Each row is a point on a landscape with many valleys, with its height.
A ball rolls from a point to the lowest of its 2 nearest points, and stops where none of them is lower. Distance is the straight distance between rows; heights are no part of it.
vinep: [-11   4 -31   4   2 -16 -23   1 -28 -11  -8  14  15  -6  -5   2  16  21
  -2   5  -5  19   3  24  -6   9  38   1]  h=38.3
mek: [  6 -19  42  -9  33 -10  -4 -17  -9   5 -16 -12  14  10  44   3  15  10
  -8   7  38 -16 -23   3 -22  -6 -15 -20]  h=67.3
vitam: [-10 -17 -11   6 -41 -40  21  10   6   1 -27  24   0 -10 -11  21   2 -31
 -21   0 -13  27 -14 -13   3  20  -1  46]  h=39.8
leput: [ -7  10 -19 -16  30 -13 -17 -12 -14  -3  -1   0  14  27   9  14 -28  28
 -11  20  27 -32  20  33 -27  12  -7 -13]  h=36.7
Baz: [ -7  14  52  -7   8  -3 -28 -18 -10   9   8 -28  12  28   7   5  20  -7
  23  13 -17  -4  11  14 -37   3  16 -14]  h=46.9
dufe: [ -6 -39   3 -25 -15  13   4  -2  -6  -5   1  -2  18  17 -12  16 -25  24
   1  15  -8  14 -15 -31  -4 -27  -1  -2]  h=80.1
Rit: [ 11  39 -15  -2  22  36  18  16   3  10  25 -12 -12  -4   8 -22   2 -11
   9 -18 -25  -2   8  11  11   8   4  -4]  h=27.5
mir: [  5 -27  51   8  -9 -33   3  -6  18   7   6 -42 -10 -14   5  48  -1  14
 -11  23  15  -1 -36 -21 -10  23 -29  16]  h=85.7
Vuzen: [-12  14  -3 -17  24  13 -20 -13 -17  -1   7   0   8  14  -7  13 -26   5
 -19  19  12 -35  38  29 -16 -15   4 -13]  h=40.0
kov: [-14 -35 -19  15  -3   2 -17 -11  24   9  -3  11  44  -5   1   2  -2   8
  26 -10  17 -23  -6  -8  28  11  51 -48]  h=18.1
riv: [  9  25 -15 -26   9  16  -6   5  -1  -8 -14  28  15   9   9   6 -19  -3
  -8  31 -12  -3  11  16 -30 -23 -19  -9]  h=59.8
pamut: [ 15  24 -22 -11  24  -8  -6 -16 -12 -16 -21  -2  -7  18  13   5 -20  24
  12  23 -13   7 -17  33 -40   1 -34  13]  h=36.6
Rusu: [ 15   0   8  14  26   3  22  15 -18 -24   7 -10 -22 -12   7 -13  -7  17
 -16  -4  31   3 -20   3   2   2 -47  15]  h=60.8
Tadef: [-30 -20  -8  15  30   5 -12 -16  19   4  -9   5  36   9   5   2  14  25
  16 -13  30  -3   1  -8  11   6  28 -46]  h=21.7
gab: [-12 -37  -3 -25 -25  20   6   4 -26 -11  -1   5   6  -7 -31  18  -4  22
  10  14  10  12 -15 -40  21 -21   8  14]  h=78.4
dek: [  9 -18  15 -18 -12  -7   9 -17 -21  -9  11   8 -16 -24 -15   6   6   8
 -22  11  16  -6 -14 -16   0 -28  -3  12]  h=29.2
kifi: [-11 -25 -15 -19  17 -13  -3   3 -15 -21 -16  23  33   2  17  18 -12  29
 -19  17  43  -9   5   3  -8   2   1 -11]  h=32.0
vasav: [  7 -23   9  29  -3 -10   7   7  20  -2  -6   9 -13  -6   3  -3  -4   0
 -15  -1  -9  36 -22 -19   5 -31  -8 -13]  h=25.7
siz: [ -8  14  19  18 -17 -10  21  12  -4  -4  16  14 -13 -46  -3  28  40  -8
 -26  15   1  16 -19 -32   6  34  -8  56]  h=12.5
pize: [ 12  34 -27   2   3  32   8  16 -14   4   1  -6 -22   4  15 -16   4   7
  10  -3 -23  24   3   3 -19  14  -9  -3]  h=21.4
gimu: [ -2  11 -47  -4  23 -10 -24   5  -7  -7   5   5  -6  22  -9   1 -20  31
  19   8 -26  26  37  18 -11  -8  -7   7]  h=43.7
Kupat: [  6 -16  14  11 -37 -23 -22 -13  17  19   5 -11  30  14   6   5 -13 -27
  21  11 -26  -8   6  18 -11   7  38 -20]  h=49.0
Zati: [  3  19  -2  -3  17   9   9 -15 -15  -7   2  18  -8 -11  15 -15  25   9
 -22   6  -1  14  -7  -3  -3  -7   6   9]  h=30.0
lepiv: [-28  -8   3   9  19 -22  20   8 -14 -15 -12  25   1  16   2 -21   1   1
 -15 -17  22  17 -10 -11   1   6 -23  14]  h=69.6
Nodo: [  8 -12  15  -9  35  -6  24  13  -2  -5   1  -7  10  10  23 -16 -10   5
 -12 -27  36 -33 -19  -4  17  25 -25  -8]  h=42.1
tugar: [ 15   0 -30 -12  -9  -1  22  24   9   7   5  47  -1 -22   9 -20  -6 -45
 -10   0 -23  -1   8  -3   5 -13   7  12]  h=61.8
sizug: [-32  47   5   5  36   2   1  -9  -1   8  14  -4  -9   8  -4 -28  36  -7
  19 -37 -11   3  16  -9   8  26   8  20]  h=43.6
Rasak: [ 19   5 -21  -4  15 -11  -4   4   1  -1  28 -12   8  -4   3  -3 -21  14
  -3  -1 -34   9 -17  18   1  17  25 -13]  h=21.0
Diz: [ 34  18  -7  -2  28  -7  20  17  -9  -5  -5 -23 -26  15  22 -17 -13   3
  14  -1 -12  27 -14  22 -18  -3 -52  27]  h=28.6
Dum: [  8  19  -7  16  24  20   8  -7  -4   8   0  -5 -39   3   8 -34  24   6
 -13 -32  12  13  14   2  30 -11 -14   3]  h=56.1
gibup: [  4 -22  13   2 -37 -32   2 -13  -4   3   1   2  11  -8   1  10 -14 -15
 -13   5   7 -25 -24  12 -10   9   9  -6]  h=32.3
Bip: [-17  15  21  10 -23 -22 -16  -3   1  -5   6  -2 -12  12 -22 -15  30  -9
  16 -29   0   9  11   8  15  21  12  -5]  h=57.8
Lagi: [ 34  27 -10  -1   6  25  20  30   7 -17  31  -7  -7 -20   3 -28  -2  -7
  30 -23  -8 -13   4  13  17   6  -8 -20]  h=32.5
tov: [-44  13 -12   9  13  34 -19   9   9   8  -4 -14   3  14 -36   5 -17   0
  12   2 -11   0  74 -20 -14 -13  19   5]  h=64.9
sus: [ 13 -14  26 -15 -32 -43 -12 -16   7   0  -5  -8 -10  15 -13  11   1 -11
   8   6  -5  18   7  11 -15 -18   2  -4]  h=48.3
das: [ -6 -28  25  -6 -29 -11  -3  -7 -19 -11   3  13  -2 -37 -24  39  23   4
 -13  30  29  -9 -19 -30  10 -19  13  23]  h=24.7
tabe: [ 27  -6  -2 -11 -28  47  -1  22 -13 -11  13 -19 -17 -11  -8  -8  -8  23
  14   2 -16  16 -21 -11  -8 -13 -21 -12]  h=3.9
rir: [-21 -16 -14  -2 -28 -23   4  -7  23  -2  -5  28  57  -8 -14   9  -2 -37
  12  -3 -14 -24 -18  -9  45  20  45   1]  h=54.5
Zamat: [ -4  -9  18 -13  12  -1 -10 -29 -20 -11  -2  -6 -11  14   5   1   2  36
  -8  16  25  13   3   3 -16 -26 -13  -9]  h=43.4
moga: [ -2 -35  41  -4 -32 -39  -9 -28  22   6 -19   6  12  13   0  23   4  -8
  -4  15  10  21  -7 -10  -4 -15   9  -2]  h=51.7
nug: [ -6 -18 -24  11 -17 -27  13  13  -7  -5 -22  19  -4   2  -7  16 -19  -2
 -17  22  -8  35 -27  -6 -32   7  -7  34]  h=43.8
pusol: [ 12 -41   4 -24 -15  -4  -1 -21   1  28  -1  -9  16  20  14   7 -47  -5
  -1  18  -8 -26 -21   4 -24  -8  -1 -22]  h=55.0
Vep: [  3 -17  -8 -28 -11  -2 -12  -3  -4   0 -13  14  16  20  11  14 -33  -6
  -7  30   3 -25 -13  15 -41 -12   0 -17]  h=57.1
gani: [ 13  28  -5   7  35   8   1   3  -7   3  21 -13  18   3  23  -3  -9  -8
   8  13 -29   0  -5  28 -25  22  19  -8]  h=15.2
Kig: [ -4   9 -18  -6 -28  56 -11  11 -13   3 -16  17  -5   5  -6 -11  17  10
   0  -3 -14  20  25 -11  -4 -17   1 -17]  h=30.5
rut: [ 11  29 -10  -8   0  -3  -6  -1  17  -5  24  12  -5 -31 -17 -14  35 -14
  25 -20 -22 -16  23   1  36   4  30   0]  h=37.0
nakop: [ 47   3  -5  -9  -4  -5  20  19   9   2  -9   9 -36 -17   7  -4  -6 -30
 -11  13 -12   1 -23   6 -24 -24 -36  15]  h=70.5
kofe: [-32  15  36 -14  -5  21 -11 -14 -15   5  -7  -5  12  32   1  -2  11  -2
  13  11   2   9  20   1 -30 -14  10 -11]  h=52.1
pifat: [  2 -41  28 -31 -31  20   5 -24 -14   8  -4  -7   7  12  -3  17 -17  22
   3  18  29 -12 -17 -23 -17 -25  -3 -13]  h=81.8
Voseb: [ 28  11  10  13  24  19  26   7   0 -17   2  -3 -36 -20  18 -23  18  15
 -16 -11  20  10 -11  -7  17 -23 -34  11]  h=58.8
nuzet: [  9 -17 -23  20  -2  21  12  19  13 -12   3  20  -3 -23   1 -10  -2   9
  -8  -1 -14  32 -23 -17  16  -7   4  -2]  h=20.9
Matu: [  7 -17  27  30 -37 -20  16  14  39 -16   0 -23   8 -21   2  21 -10 -10
  -3 -22  -9  -1 -27  -2  18  49 -25 -12]  h=40.2
fupo: [ -8  -2 -40 -20   1   4 -10 -11 -11   5  27  -1  21   9 -15   8 -36  12
   5   9 -29  -7  -7  12   9   8  42  -5]  h=25.6
bosok: [  3  12 -32   4 -22  12  15   5   9  25   1  22  -4 -10   6 -23  16 -36
  -1 -20 -28  -1   6 -20  23  13  25   6]  h=59.3
Doko: [ -7   4  31  11  32  16  -9 -17  23  21  12  -9  16  10  12  -5  -2 -19
  -4   9 -25 -11  11   3  -5 -20  28 -10]  h=61.6
minod: [ -6 -40  38  -7  10 -10   2  -9  -3  12 -26 -19  12   4  33   3  14  33
   8   4  33   1 -18 -23 -23  24  -8 -21]  h=65.8
Nom: [ 24   9 -33   4 -22  16  11  33  -5  -6  -3  11 -25 -22   8 -18  14   2
  16 -14 -13  34  -2 -18  -5   7  -5   3]  h=14.8
Vika: [-10 -26 -31  -1  -9 -21   9  -3 -18  -2 -33  27 -30  17 -17  -5   6  10
 -16  -1  16  35  17 -20   8 -26   1  17]  h=43.9
daf: [  7  -5  12  17  37 -15  -8 -24  28  12   9  -3  13  -4  17  -2   6   7
 -13   4 -25  25 -17  -1  13  -9  22 -14]  h=58.5
robok: [ 16  -2   0  32 -57  -2   8  11  -1 -10  16  -6 -10 -48 -12  19   5  -2
 -18   7  -5   7 -33   4  14  25   4   1]  h=41.0
muluz: [ -3 -26   7 -20  -6  -5  -9 -18 -26 -18 -17  23  17 -18  12  24   4  14
 -20  14  43 -28 -14   1  -8 -13  12 -20]  h=29.3
dip: [ 11  28  19  -5  25 -17 -18 -24 -14  -6   5 -10 -11   7   9 -10  30   7
   5   9  -5   7  12  26 -31 -12 -12  10]  h=35.6
bofo: [  6  30 -33  19  -7  24 -18 -14 -16  32  -5  -8 -43  10  10 -13  24 -20
 -12  -5   5  -9  40   5 -25 -10  14   5]  h=29.8
Lesob: [-14  -5  -9  -1 -32  35  -8  15 -10 -20  -6  10  11  -7 -14 -13  21   6
  25 -16  -6  14  -9 -15  10  -2   9 -11]  h=36.3
selo: [ 12 -30   4  27 -41 -37   0  23  26 -17  -4  -5  21 -29   6  35   0 -10
  -5   0  10   4 -20   8   7  53   0 -14]  h=43.5
Gugit: [ 21  31 -32 -12   7 -10   4 -10 -22   0 -19  -8 -37  24   7 -12 -13  11
  12   7 -15  19  -8  17 -46   2 -45  32]  h=33.2
Gal: [  7   1 -33   8 -12 -28 -10 -12 -22  18 -28  14 -40  28  -1 -12  18   2
  -3  -4  11  27  28  -2 -13 -15 -21  22]  h=40.4
Zepor: [ 25 -11   2  30 -10 -19   4  -7  10   6   0   5 -22 -13  -4  -5 -22  -9
 -29   6 -11  13 -22  15  -2 -16  -5 -11]  h=29.9
Dumog: [-34   6  17 -17   8 -12 -13  -7 -12  -1  -7  -5   9  50 -11  -8   6   1
  20  -6  -3  14  29   6 -24   4  -4   4]  h=56.2
nibot: [  6   0  21  -8  17 -25  21  -1  24  -7   4   9 -20 -27  -3  -9  36  -3
  -7 -13 -10  17  -7 -42  25 -16 -25  35]  h=48.0
ket: [  6   2  -9  25 -26 -10 -13  -3  -2 -12  -7  15 -24 -20 -13 -19  45   3
 -11 -11  12  22  14   2  31 -13   8  -6]  h=49.8
Zon: [-22  32  19  16  26  -1   8 -17  30  31  11 -17 -19  14 -15 -18  26 -19
   6 -48 -15   6   3 -15  27   9   1  12]  h=47.9
mibit: [-10   3  -1  -3  42  18  16   6  14  11   3 -14  14  26  24  -6 -31  11
  -8 -27  22 -27  -8   4  18  20 -15 -21]  h=44.0
dar: [ 11   0  -7  29  -1  -1  -5  -8   6  -1   7 -11 -37 -16 -10 -19  25  25
 -10 -23   4  31  -2   1  32 -14  -5 -10]  h=53.1
balig: [ -8  49 -28  26  28 -12  -1  -2  -2   1   2   4 -15  -1   9 -27  49   7
  19 -25  -6  24  19   4   8  38  13  12]  h=39.1
midib: [-23  -3  17  -5  20  11  -3  -7   2  36  -3 -20  30  29  19   6 -28 -22
  -1  12  -4 -44  17   8 -37  23  16 -15]  h=53.0
duf: [-28 -31  18   7 -21  -8  12  23 -13 -20 -15  22  16   7 -11   2   4 -13
  -5 -15  35   4 -19 -21  -2   7  -6   5]  h=71.6
rone: [ -8  -6   5   8  43  -7  -5   5  13  21  -4  -5  34  13  41   0 -18 -15
  -7   7  -2 -29   8  29 -30  25  17 -26]  h=55.4
sakef: [  3  28   8 -14  33 -20  23  -7  31  -9  23  20  -6 -34  -2 -10  29  -6
   3 -35  -6  -3 -10 -18  38   5  -6  22]  h=44.7
nili: [ 31   4 -50 -14 -10  32  -5  30 -15 -14 -11   6 -19 -17   9 -10  11  25
  10  11  -4  35  20 -16  -8 -15 -26   0]  h=7.9
Puzu: [ 34  28  -2  12  41 -10  33  21  18  -4  -2 -19 -22   4  26 -25   8 -10
  23 -19 -14  28  -7  14  15  -5 -36  23]  h=23.9
tem: [ 25  18   4  12  54 -19  31  20  18 -12   7 -12  -2   8  28 -18 -10 -15
   8 -17  -1   2 -13  24  17  13 -15   9]  h=19.4
Rafav: [-32  41  11  -1  29  30 -21  -3  17  17 -29 -13   9  23  -4  15 -26  -1
  -7  40 -13  10  67   7 -30 -23 -23  15]  h=69.3
mafip: [  0  34 -11 -13  12 -19  19   5  16 -16  23  20   7 -37 -18 -11  35 -10
  27 -40   6 -16  -5  -3  39  31  14   9]  h=41.4
rola: [ 15   5  35   6  47  19  -3  -2   1  -7 -13 -10  13  16  40  -9   6  -5
  -7  14  18 -11  -6  26  -1 -31 -16 -10]  h=19.8
munel: [-17  12 -25   7  10  -3  -2   4 -13  -7  -5  28   1  -2   2 -12  33  11
   9 -12  -6  28   9  -2   4  16  25  11]  h=34.5
vit: [-17  42 -20  -2  16  52   8  26  14  15  -7  14   2 -15   3   1 -17 -30
 -12   5 -25 -30  62  -4  -9   0   2  17]  h=72.4
Duvom: [ 33  -9  10  28 -20 -16  27  12  34  -7  18 -15  -5 -47   9  18 -21  -7
 -18  -7 -11  -2 -38   5  23  33  -5  -9]  h=36.9
lomuf: [-24   3  16  11  29  -5 -17  -8  13 -17   4  15  22   1   4  -4  34  11
  16 -18  15   5   2  -9  18   3  24 -24]  h=25.8
zis: [-20 -32   7  19  -5   4   9  36  -6 -20   5   8   6 -15 -18  26  10  13
  10  -2  29   6 -19 -42   7  16 -12  15]  h=73.8
Mupok: [  3  38  22   4  42  37   8 -25  -8  -2 -10  -1  -6  -8  32  -8  25   5
 -28   9   5  -2  -9  18   8 -31  -2   2]  h=25.3
zelut: [ -1 -29  16 -16 -11   0 -11 -13  -9 -13   5  20  22  -2   3   2   2   6
   0   6  32 -27  10  -2  14 -26  17 -17]  h=26.0
bas: [ 41 -11   1  23 -20   3  23   5   5  -8  10  -9 -21 -32   2   4 -29  -7
 -24   8  -1  -5 -49   7  -5  -5 -16  -2]  h=33.3
kotos: [  7 -28   7   3  16 -19  -4 -16  29   9   9   5  33 -25  24  16   1  12
  -2   0 -16   6 -31 -17   8   1  32 -22]  h=56.6
tak: [ -8  20   4 -11  33  26 -14   0   0   5  22 -26  13  -9  -8  11 -20 -10
   0  16 -17 -40  45  11 -17  -1  13  -1]  h=44.9
dom: [-14   9 -18  -3 -24 -13  14   6  14   1  -6  28  17 -24 -11 -11  16 -29
   9 -20 -21  -2 -17 -11  33  30  32  15]  h=57.0
Bakil: [  8  17  -3 -48  24   7   2 -19  -5  15  22   7  -7   3   0   1 -12  -5
  -8   6 -21 -24  26   4  -4 -39   4   9]  h=47.3
setot: [-42  21  22  28  -7  -3  -7 -27  19  20   4 -10 -10  21 -31 -13  29 -24
  12 -28  -5   2  24 -13  19   9  37   5]  h=52.9
foton: [  3 -25   2   2 -17 -43 -35 -11  -1   2 -12   0  29  10  -5  18  -3   0
  22   8  -5   8   7  19   7   4  44 -26]  h=45.2
nizaf: [ -6  -9   8  -5 -21  24 -17 -21  -6   6  16  -4  13   4 -19  -3   2 -12
   9  12   2 -33  27  13   8 -19  30 -27]  h=19.9
zamo: [-14  14 -12  15  32   6  12  10  -2 -15  -2   1   7  19  14 -22  -8  19
   1 -23   2  24 -10   2   7  21 -16  -1]  h=67.7
sen: [ -4  -8  18   5 -21 -38  -2  10   3 -14   1 -12  -2   1 -20   2   5   6
   7 -28   3  15 -16  -3  16  30  -9   2]  h=61.3
zik: [  6   9 -50 -14   9 -13 -21 -14 -20  -5  -4  -8 -16  25 -11   8 -25  31
   7  20 -13  12   0  35 -30  -4 -10  -1]  h=39.9
simag: [-15  15  31   4 -33 -21  20 -15  10  -5  -5   0  -3 -30   1  25  23  -6
 -29 -10 -13  14 -30 -23  18  32  -6  43]  h=4.5
lidib: [-15  14  18   8  44  36 -15 -20  11  20  -6 -16   5  23   5   4 -13  -9
  -7  29 -12  -1  35  12 -17 -40   3   1]  h=65.1
gagin: [ 16 -14  -9  -7 -53  29  -2 -10 -25   0   2  -1 -26   5 -18  -9 -12   5
   0   5  -2  -3 -15   4  -3 -28  -6 -16]  h=11.9
Bitut: [ 24 -23   8 -10 -31 -11   1 -31 -10  -1   5   5  -6 -13  -2   7 -17  -8
 -20  20  16 -41 -30  11 -11 -28  -1 -12]  h=33.1
Zaru: [ -4 -33  17  -9 -21   0  -9 -23   8  25   6 -11  21  36  -1   4 -29 -15
  18  18 -17  -4  -6  -3 -14 -19  24 -22]  h=52.5
tave: [ 13   3  -4  29 -57  -8  -5  16  -7 -11  -7   2 -28 -40 -17   4  39  -6
 -16 -10   3  24  -8  -5  22  12  -2  15]  h=45.4
dulir: [-26  25   4  12  13  40  -6   8  21   5  24 -19  13  -1 -21 -12  -3 -18
  35 -23 -18 -34  18  -3   1  21  22 -14]  h=46.5
saku: [-19  26 -16 -10  24  52  15  15  23  15  -3  12  -5  21  -4 -22 -16 -17
   1 -19 -22  -3  24 -20  17 -16 -22   0]  h=77.5
bulu: [-18  55 -13  -1  26  48 -12  -4   4  34 -25 -20  -3  17   5   8 -27   6
 -25  26 -17   0  43  14 -15 -13 -24  18]  h=72.5
selu: [  1 -17  -7  -3 -52  -8  -6   0 -43 -14  -8   7  10 -16 -14   8   1 -12
  -5  11  17 -21 -33  19   3  16  24  -5]  h=28.5
lomo: [ 27   5 -23  -9  20  13   6  26   1 -33   5   7  -7 -24   5  -7  -3  38
  14  13  -9  29   7 -15   1 -17 -39   6]  h=14.1
nizun: [-23 -21  12  17 -24 -16  25  27  -1  -4  21  10  -2 -24 -18  56  17  -6
 -21  27  19  -6 -30 -27  19  38  -4  46]  h=12.3
punu: [  7  -2   1 -14   9  37   1  21   3 -15  14 -21   4   9  -2 -13 -19  29
  19 -18 -10   8 -10  -9  14  -6 -21 -26]  h=11.8
palet: [-34  10  -6  -7  10   9 -12  -1  -8   8   2   0   3  39 -33   1   0  -8
  23 -12 -11   6  39 -10  -7   4  29   5]  h=60.3
ledud: [ -5 -13 -19   6  -2  18  16  23   8  10  -3  21 -22  20  -9 -22 -14 -15
  -7 -23  -1  11  15 -18  19 -26 -31  -1]  h=79.8
bipu: [  3  11 -32 -10  12  16   1  17   3  -2  -1  27   2  -1   9 -13  -3 -15
  -6  10 -23  -3  28  16 -13 -19   3  -1]  h=62.4
Sep: [ 39  29   7   7  11  -8   5   5   1  -3  -5  -6 -36  -5  11 -15   3 -32
  -7   6   1 -17  -6  45 -13 -27 -30  -1]  h=68.1
nop: [ 11  -9 -11   5 -64  19   0  -7 -23  10   6  -1 -21  -5 -33 -29   9 -10
   6 -12  -3 -11   1   1  20 -18  13  -1]  h=17.5
kilav: [-34  28 -24   3  16  42 -11  17  10  20 -18 -23   0  -9 -17   5 -29 -10
  -8   9 -25 -10  77 -18 -21  -6   0  24]  h=68.9
fuvaf: [-26  69  -1   5   9  56 -23  18  14  41 -40 -34 -15   5   4   3 -16   8
 -20  25  -5   4  61  -6   5 -12 -34  28]  h=75.2
Nafo: [ 19  10   8   0   8 -11 -13 -26 -23 -15 -13  -9 -33   7   4  -4  20  36
  11  14  10  20 -10  15 -24 -25 -34   5]  h=40.1
Nunov: [ 12  43 -10  12  55  26  18  12  -2  -2   2 -12  15  11  39  -9 -15  -3
  -7  14 -18   6 -10  34  -7  12 -13   0]  h=8.9
mipar: [ 13 -11   0  12 -13  -9   3  21 -15 -27   3   8 -11 -10   2  -6  -1  -2
 -12  -3  32  -6 -17  17 -11   0 -16 -10]  h=63.1
dadut: [-10 -33  -1  27 -29 -35   1  21   2 -17 -16  16  32 -19  -3  27  -5 -12
  -9   9   3  14 -32  -5  13  29  22   5]  h=46.4
bol: [ 16  18   6   2  -4  25  13   5 -17  -4   5  -2 -18   4   4 -16 -10 -13
 -20  -3  14 -17 -19  33 -13  -2 -23 -13]  h=65.5
bena: [ -6  41 -29  10 -12  61 -18   7 -14  29 -16  -3 -18   4   7 -17  20  -6
  -7   1  -6   0  46  -6 -12  -6   1  -8]  h=23.6
bora: [ -9 -11  13  -1 -50 -34   7  -8   1   0 -13  15   1   9 -10   9 -18 -34
 -20  -2  -8   0 -22   9 -13  18   0  21]  h=35.8
Dabi: [ 30  21 -18 -58  -5  23  10   0 -10   8  17  -3 -28  -3   2 -17  -3   2
  -2  -5 -20 -13  15  -6   6 -29 -20  20]  h=50.8
gubo: [ -2 -12 -23   1  13  -5  -2 -20 -14  -5  -9  12 -24  18  -8  -6  -3  36
 -19   6   6  32  10   2   4 -33  -1   2]  h=46.6
Pob: [ -6 -64  37  -3 -12 -25   9   6   8  33  -4 -25  -5 -16   6  39  10  24
   3  24  34  -9 -19 -38  -8  23  -9   5]  h=84.2
sove: [-13 -31  -1  12 -16   8 -18  -8   3  11   7   4  37  15 -11  -4  -9 -12
  28   6  17 -42  24   4  25  -5  41 -52]  h=13.0
Malo: [-11  -5  13   1  43 -11   2 -12 -14  -3  -7 -19  12  26  27  -4  -6  41
   2 -12  25   9 -15   3  -8  29 -22  -1]  h=65.9
fam: [-18  13 -11  12 -20  28  -2  15  13  -6  15   5  18   5 -27 -19  12 -23
  39 -27  -6  -7  -9  -2  24  14  21 -19]  h=41.5
riri: [ 26   5   6  -5  12  -5  16  20  19  -9  30 -13  -7 -16  -6 -14 -14  -2
  17 -31   4 -20 -20   0  29  11 -11 -12]  h=36.4
Mel: [ 29  -4  -9 -25 -49 -32  -1   9   8  13  -5  13 -26 -13 -19   1   1 -19
  -2   2 -32   7   5  -5  11 -10 -10  27]  h=74.8
kazip: [-15   0 -26  -5  35 -17  -5   0 -14 -18  11  22  26  13  17   8 -20  27
 -19   0  37 -26  10  22   4  23  -7 -15]  h=34.3
Ren: [-17  -6 -17 -12 -28  20 -13   0 -36 -21  -7   0  15   5 -13   6 -12  24
  -4  -1  18  -4 -14  14  -7  13  14 -17]  h=23.8
Zituv: [ 15 -18 -18  -1  -7 -50 -29 -11 -10 -11  -4   2  10   4   0  19  -5  12
  -1  10   9   8 -10  36 -14  16  27  -9]  h=42.0
Bafem: [-21 -36 -12  16  -2 -49   2  11   2  -8  -9   5  22   8   2  21 -18   5
 -14   1   5  27 -36  -9  -7  29   8  17]  h=46.8
lus: [-26  16  15   2  25  34 -15   3   7   8  -1 -35  29   1  -2  21 -43  -1
   6  14   3 -50  44   4 -26  21  14  -5]  h=49.1
duvaf: [-23  24 -25  -2  11  54  23  20  15  23  10   7  11  10  -3 -21 -34 -25
   3 -10 -36 -18  28  -7   0  11  13   8]  h=75.3
rom: [ 46  -2 -32 -20 -31 -12   1  19   6  14 -11   7 -45 -14   4 -12   6 -24
   3  -1 -12   9   5 -27 -11 -22 -33  24]  h=72.6
Gosed: [  6  -3   4   2 -61   6  -4   0 -16   4  17   1  15  -5 -20 -26   9 -34
  15   2  -5 -41   9  12  22 -10  26 -11]  h=23.3
lasuf: [  6  -5  10 -46  10  -1 -15 -35  -5   7  14  -4   1  18  -9  10 -21  12
   4  21   0 -24  17   6  -8 -30  10  -4]  h=44.1
pebu: [  6 -14  31 -16   8 -16  17   8   9 -13  28 -13   5 -20   3   1  -1   8
   7 -27  25 -30 -26 -25  21  22 -18   3]  h=39.5
Kon: [-16  25  -2   9  25   2 -17 -10  23 -13  19  10  16 -21 -19  -7  38  -8
  32 -11  -2 -22  31   0  12  -3  36  -9]  h=31.8
Lig: [ -9  -1   1 -26 -16  31  -8   9 -21 -15   4 -10   3  17 -17   4 -13  40
   5 -14  22  -2   4   0   8  -2 -17 -19]  h=18.4
beruf: [ 25 -11  21  -7  -9 -49 -20 -11  -7 -20   1 -18 -21  -1  -8  15   6  14
  10  11  14   8 -19  15 -26  -8 -23   2]  h=44.2
Kaba: [-16 -20  35   6   7 -16   1  -5   1  -6  -8 -15  13  20  10   1   4  15
   8 -19  16  15 -18 -15  -9  18  -6 -14]  h=64.1
dosus: [  9  16  45  16   4 -26 -24 -15  13  -2   6 -11   1   9  10  -6  36 -16
  10  -1 -14   6  14  23 -11  -5  -3  -5]  h=40.9
gon: [  7 -28  31  -1  -8 -38  -5 -16  34  -2  -6  -4  26 -22  16  33   7   3
  -9   7  -8  14 -20 -18   4  17  17  -1]  h=54.7
sizup: [ -1 -35  13  -6  -9  -1  12  12   5  -6  -7  19 -11  24  -2 -16 -22 -22
 -13  -1  18   0   4  -7  -1 -40 -29   0]  h=81.7
suvu: [ -4 -24   6   7 -33 -21   6  13 -20  -8   3  12  -6 -42 -39  60  25 -10
 -15  33  22 -13 -17 -19  38  10  13  35]  h=19.3
Vava: [ 26   6  17  16  46   0  14   8  -1  -4  -6 -19  11  13  45  -3  -7  -7
  -7   1   5   0 -36  35  -5   6 -17  -2]  h=14.7
tef: [-19 -46  -2   3 -13  -9  11  28  -5 -11  -1  10  -7 -12 -50  32   7   5
  16   2  13  18 -14 -45  42  -7   2  22]  h=76.2
muro: [  6  26 -22   1   1 -19 -23 -18 -21  20 -10 -11 -45  22   0 -16  28 -14
  11  -6   1   3  44  20 -29  -6 -16  16]  h=35.7
dem: [  3 -59  33 -11 -18 -15   6 -30   6  23  -5 -18  -7  -2   6  27 -13  26
  -7  22  32  -4 -24 -28 -12  -9   6  -5]  h=83.0
fela: [ -8 -35   8   1 -35 -34  -6 -26  25  23  -9   5  54   7   6  14 -12 -24
  15   3 -18 -22  -4  -9  23  20  43 -15]  h=52.2
Doz: [-19  13  -1 -18  34  17   1   9  10   5  19  -6  21  14   1  -8 -18  -3
  15 -26   1 -32   9   3   6  19  10 -10]  h=46.7

Where does a ball stop that starts at each point below?
lus -> sove
Pob -> Kaba
Nodo -> nili
bulu -> dip
mir -> Kaba
lasuf -> sove
nibot -> sove
gimu -> Vava

Call two points neighbours if one is among the 2 nearest of the other. Go from one point of each pair to the other, from neighbour to neighbour, staying as low as possible. Name the highest point that can't be avoided.
tabe / nizun -> Bitut
simag / nizun -> siz
sove / tabe -> Gosed
dip / bena -> gubo
